The views of a scene show one set of named points, each view turned or mirrored, shifted and resized as a whole, with a little noise and some points left out.
In the rows, 128 means zero.

Scene 1
View 1
sapa: [103 142 142 120 143 158  75 123 117 153 154 101 134  91 107 145 146 102
  90 149]
nulup: [110 117 153  96 136 142 105 138 117 161 141 114 125  86 123 129 159  87
 124 152]
zov: [104  88 145  91 108 167 136 126 150 141 131 125 133  80 115 131 136  88
 121 154]
ludi: [129  74 118 123 100 195 127 166 165  99 111 146 149 116 108  69 105  96
 124 163]
zodab: [ 84 133 151 139 139 160  60 125 102 156 143 105 120  87  87 158 156 111
  92 131]
tere: [120 154 102 100 126 185 106 113 167 120 139  71 140  91 121 123 116 112
  39 170]
geg: [ 74 102 178 100 118 146 107 114 110 171 137 110 104  62  98 182 174  97
 120 123]
dig: [145 129 127 144 101 195  93 162 139  94 143 111 143 126 110 110 127 116
  92 142]
fogu: [113 126 128  95 128 166 114 123 147 141 136 100 135  87 120 124 133  96
  87 163]
Rikif: [124 134 127 121 143 165  84 137 132 139 153 124 157 108 117 108 123  93
 104 171]
zefo: [129 117 163 126 100 175 113 131 131 131 185 144 169 108 120 161 132  87
 135 152]
buki: [134 119 156 109  90 174 125 148 132 117 151 108 128 104 126 145 155 105
 113 135]
mag: [ 99  62 143  90  82 188 159 131 171 120 115 132 131  78 108 127 124  92
 119 149]
Bafir: [ 91 149 156 116 169 126  55 125  85 186 151 103 118  84 105 146 172  95
 107 145]
femi: [ 72 106 141 148 148 168  60 125 117 156 135 143 144  92  71 131 127  98
 110 151]
gal: [125  92 168  83  98 152 145 140 131 147 150 128 129  87 136 143 160  78
 149 146]
vivik: [114  74 161 113  78 180 138 154 139 115 123 126 116  96 107 135 152 102
 133 123]
vutud: [ 97 163 145 133 165 149  50 106 105 173 179 115 158  93 104 159 138  95
  92 163]
View 2
nulup: [167 125  56 128 158  88 130 115 114 126 179 169 124 143 129 130 168 138
 165 118]
femi: [126 114 109  98 150 102 161  91  64 122 175 111 145 112 126 142 197 177
 193 117]
zov: [155 137  73 145 149  92  82 101  93 112 203 167 157 132 143 143 191 130
 149 148]
ludi: [125 153 113 118 153 137  71  96  19 143 249 198 181 100 138 126 186 120
 115 102]
geg: [144 106  55 125 139  59 129 108 141  78 150 127 111 170 156 158 197 146
 167 148]
vivik: [109 127  84 117 136  86  72 103  86  95 210 183 144 152 167 159 198 111
 108 121]
fogu: [152 132  87 159 147 105 108 117  91 115 189 166 155 111 127 117 135 137
 168 147]
zefo: [123 110  97 115 154  42 104  84 114 146 208 192 170 108 115 189 171 124
 185 114]
gal: [165 131  50 134 156  63  83 102 128 125 203 199 139 151 138 163 193 112
 141 125]
sapa: [133 107  91 128 145  86 155 115 106 116 165 146 136 115 122 127 132 154
 193 124]
zodab: [109  98  98 108 136  81 170 114 106  98 147 119 121 133 136 135 153 163
 189 118]
Rikif: [145 125 100 127 158 104 138 106  75 151 198 174 159  93 105 124 139 146
 186 108]
vutud: [136 100 101 120 154  72 184 106 112 135 153 130 142  97 100 139 129 171
 234 121]
mag: [140 146  87 153 141 100  44  92  70  97 222 171 173 131 161 149 206 120
 123 161]
dig: [ 81 114 129 114 138 105 112 113  57 128 213 199 163  94 131 130 116 118
 144  88]
Bafir: [161  99  60 112 156  82 194 125 130 120 136 131  99 143 118 120 147 168
 204 109]
View 3
Bafir: [135 140 119  99 102 146 141 103 117 123 149 141  96 186 114  74 115 105
 199 131]
gal: [160 109 115 122 145 134 151 137 102 129 116 119 121 153 116 126 167 153
 127 154]
dig: [ 89 143 158 170 102 121 149 109 123 144 146 158 116 111 139 103 170 135
 120 134]
nulup: [145 121 112 124 120 140 143 118 105 126 131 141 112 162 106 103 144 131
 158 141]
ludi: [131 147 139 191  97 126 141 113  74 140 126 158 124  89  95 125 182 153
  82 139]
sapa: [125 135 137 125 103 133 140 105 128 116 162 152  99 165 119  89 144 110
 160 129]
Rikif: [128 131 143 151  92 134 150  99 107 141 159 162  92 136 103 117 151 112
 141 137]
zodab: [122 161 141 111 101 134 130 109 124 107 159 136 106 168 128  61 137 115
 164 125]
vivik: [136 143 128 139 135 126 134 137 102 114 113 122 141 129 128  98 179 166
 100 141]
vutud: [135 139 154 109  91 137 148  97 127 125 188 146  71 178 115  93 128  86
 176 134]
zov: [158 123 120 139 125 130 137 127 103 105 134 142 120 147  99 114 174 142
 111 139]
zefo: [147 129 167 121 126 128 159 126 114 143 159 114  91 142 135 130 168 130
 117 155]
buki: [120 121 134 140 131 125 147 125 126 129 134 140 122 140 135 109 171 143
 126 142]
femi: [148 178 152 124  81 138 128 101  90 112 165 135  97 149 102  78 139 113
 137 127]
fogu: [135 115 121 151 113 126 139 112 124 110 151 169 110 153 101 109 166 121
 133 130]
tere: [104 106 132 174 105 115 137 103 156  97 173 203 107 149 107 108 180 108
 127 117]
View 4
tere: [ 55  75 131 124 109 106 115 145 113 108 103 150 137 167 107 180 106 182
 192 138]
nulup: [121 122 122 191 130 117 132 113 112 124 143 130 143 141 111 114 142 112
 139  97]
mag: [118 113 100 121 139 152 153 185 100 137 129 109 183 132 111 171 151 159
  77  96]
dig: [104 104  72  96 144 141 113 184 110 110 132 134 110 165 109 119 138 159
 206  89]
zov: [125 117 111 158 138 137 143 140 105 123 134 124 163 134 111 153 154 139
 107  96]
gal: [110 121 131 164 140 145 156 146 120 151 155 105 153 113 109 113 166 100
 105  81]
buki: [105 104 120 129 137 135 135 176 124 151 147 124 130 140 111  99 141 129
 153  96]
sapa: [133 100 127 177 124 104 111 114 120 117 130 172 122 152 117 119 131 145
 181 119]
vivik: [141 122  90 125 144 147 144 198 107 154 146 112 159 146 115 107 143 138
  99  89]
zefo: [132 103 134 130 159 155 138 152 130 133 154 154 115  97 116 120 198 134
 166  79]
Bafir: [156 118 135 230 119  85 107  77 120 117 142 177 120 156 118  87 125 114
 177 117]
geg: [171 112 149 202 121 101 135 133 125 166 147 166 156 137 128  89 130 126
  92 127]
vutud: [150  97 149 197 129  99 101  79 127  99 134 208 102 133 119 125 157 146
 212 120]
fogu: [ 92 102 123 156 121 119 128 131 109 113 123 136 148 150 108 157 128 151
 154 114]
ludi: [113 131  36  99 155 167 134 181  83  85 123  93 153 154 100 173 161 157
 144  63]
Rikif: [110 110 100 155 140 129 118 116 107  86 127 147 119 144 106 151 156 143
 196  90]
View 5
mag: [120 127 115 168 103 118 149 122 139 146 131 107 110  87 124 135  96 134
 102 121]
vivik: [105 122 131 167 109 110 149 100 130 150 118 138 113 100 129 125 104 134
 118 140]
Bafir: [112 134 170  89 185 100 125  98 143 116  95 154 148 127 127 146 128 116
 141 141]
vutud: [123 133 160  70 172 119 130 110 144  97 105 135 171 114 123 145 120 146
 155 136]
femi: [103 128 164  97 145 122 128 129 154 140  94 139 136 109 123 149  94 163
 141 124]
geg: [125 121 151 141 157 109 149 112 161 128 116 161 121 127 115 137 108  95
 141 137]
nulup: [113 133 148 124 154 105 130  96 132 120 105 136 140 111 130 141 130 121
 119 137]
Rikif: [110 138 143  99 138 116 126 104 122 117 107 110 155  92 135 142 122 163
 121 131]
zefo: [120 114 133 144 115 142 141 102 132  94 114 134 161 102 117 132 121 159
 138 138]
buki: [114 126 128 147 122 110 153  84 117 121 127 133 139  98 130 119 118 137
 132 151]
gal: [120 121 130 173 125 120 139  96 132 111 113 134 134 108 122 136 134 114
 106 135]
zov: [120 127 128 148 125 115 141 114 139 129 121 116 125  97 124 139 111 126
 107 126]
sapa: [118 136 150  93 158 106 139 103 135 120 114 133 149 109 131 136 113 137
 143 140]
tere: [134 151 118  79 143  90 156 102 113 129 153  83 146  78 143 128 102 142
 129 137]
fogu: [125 140 130 112 143 102 142 105 126 127 128 105 138  92 132 138 114 132
 117 132]
dig: [ 96 133 132 116 111 108 146  84 100 137 121 120 146  82 144 118 107 182
 136 150]
zodab: [110 131 161  93 161 105 144 106 145 134 108 155 137 118 126 133 102 137
 159 145]
ludi: [ 92 133 125 147  90 119 129 109 112 154 110  97 125  71 141 137 106 184
  92 124]
View 6
zodab: [199  96 123  85 150 104 135 107 135  81 118  81 150 160 134  30  70 147
 101 191]
zov: [159 130 149 137 203  97 104 130 123 113  78 121 128 124  68  53 118 117
 148 142]
gal: [173 146 178 127 221 137  86 151 130 103  91 107 108 115  79  89 110 106
 134 130]
vivik: [166 125 157  82 224 142 129 135 126 110  72 128 106 117  79  25 119  86
 165 143]
femi: [177 117 104 116 163  96 125  56 130  73  96  84 135 128 105  16 104 155
 109 209]
Bafir: [194 112 141 106 162 103  97 110 143  75 136  64 172 167 129  79  47 155
  57 199]
Rikif: [166 147 136 118 136 112 118  65 129 112  95 134 143 134  77  67 113 157
  79 153]
ludi: [126 162 135  97 197 133 133  50 118 134  44 179 120 100  26  20 153 111
 133 138]
nulup: [169 133 157 119 196 113  93 122 133 100 106 101 149 141  88  79  81 128
  94 163]
zefo: [199 150 156 123 151 148 118 104 131  88 100 109  77 102 106  77 142 144
 127 130]
buki: [185 130 167  84 171 146 133 138 131 117  93 135 116 134  96  63 111 114
 131 121]
geg: [199  96 147 119 210  97 101 170 133  76 115  57 134 149 128  51  71 117
 144 182]
mag: [146 129 141 134 220  95 117 133 117 126  56 141 113 110  51  27 142  98
 188 130]
vutud: [206 121 122 132 103  90 117  82 139  77 133  77 148 151 131  80  87 189
  66 181]
tere: [164 112 127 121  97  58 154 120 117 155  87 180 181 175  78  52 113 156
 115 113]
sapa: [189 116 134 107 137  97 125 107 132  98 114 103 154 157 114  60  85 157
  90 167]
dig: [170 135 144  46 135 155 168  79 126 130  78 174 126 140  85  26 124 126
 109 125]

Which points are out of place in each view (at most two, in the order of its rows)? Write none if all are in place.
view 1 => none
view 2 => vutud
view 3 => buki
view 4 => zov
view 5 => vivik, nulup
view 6 => dig
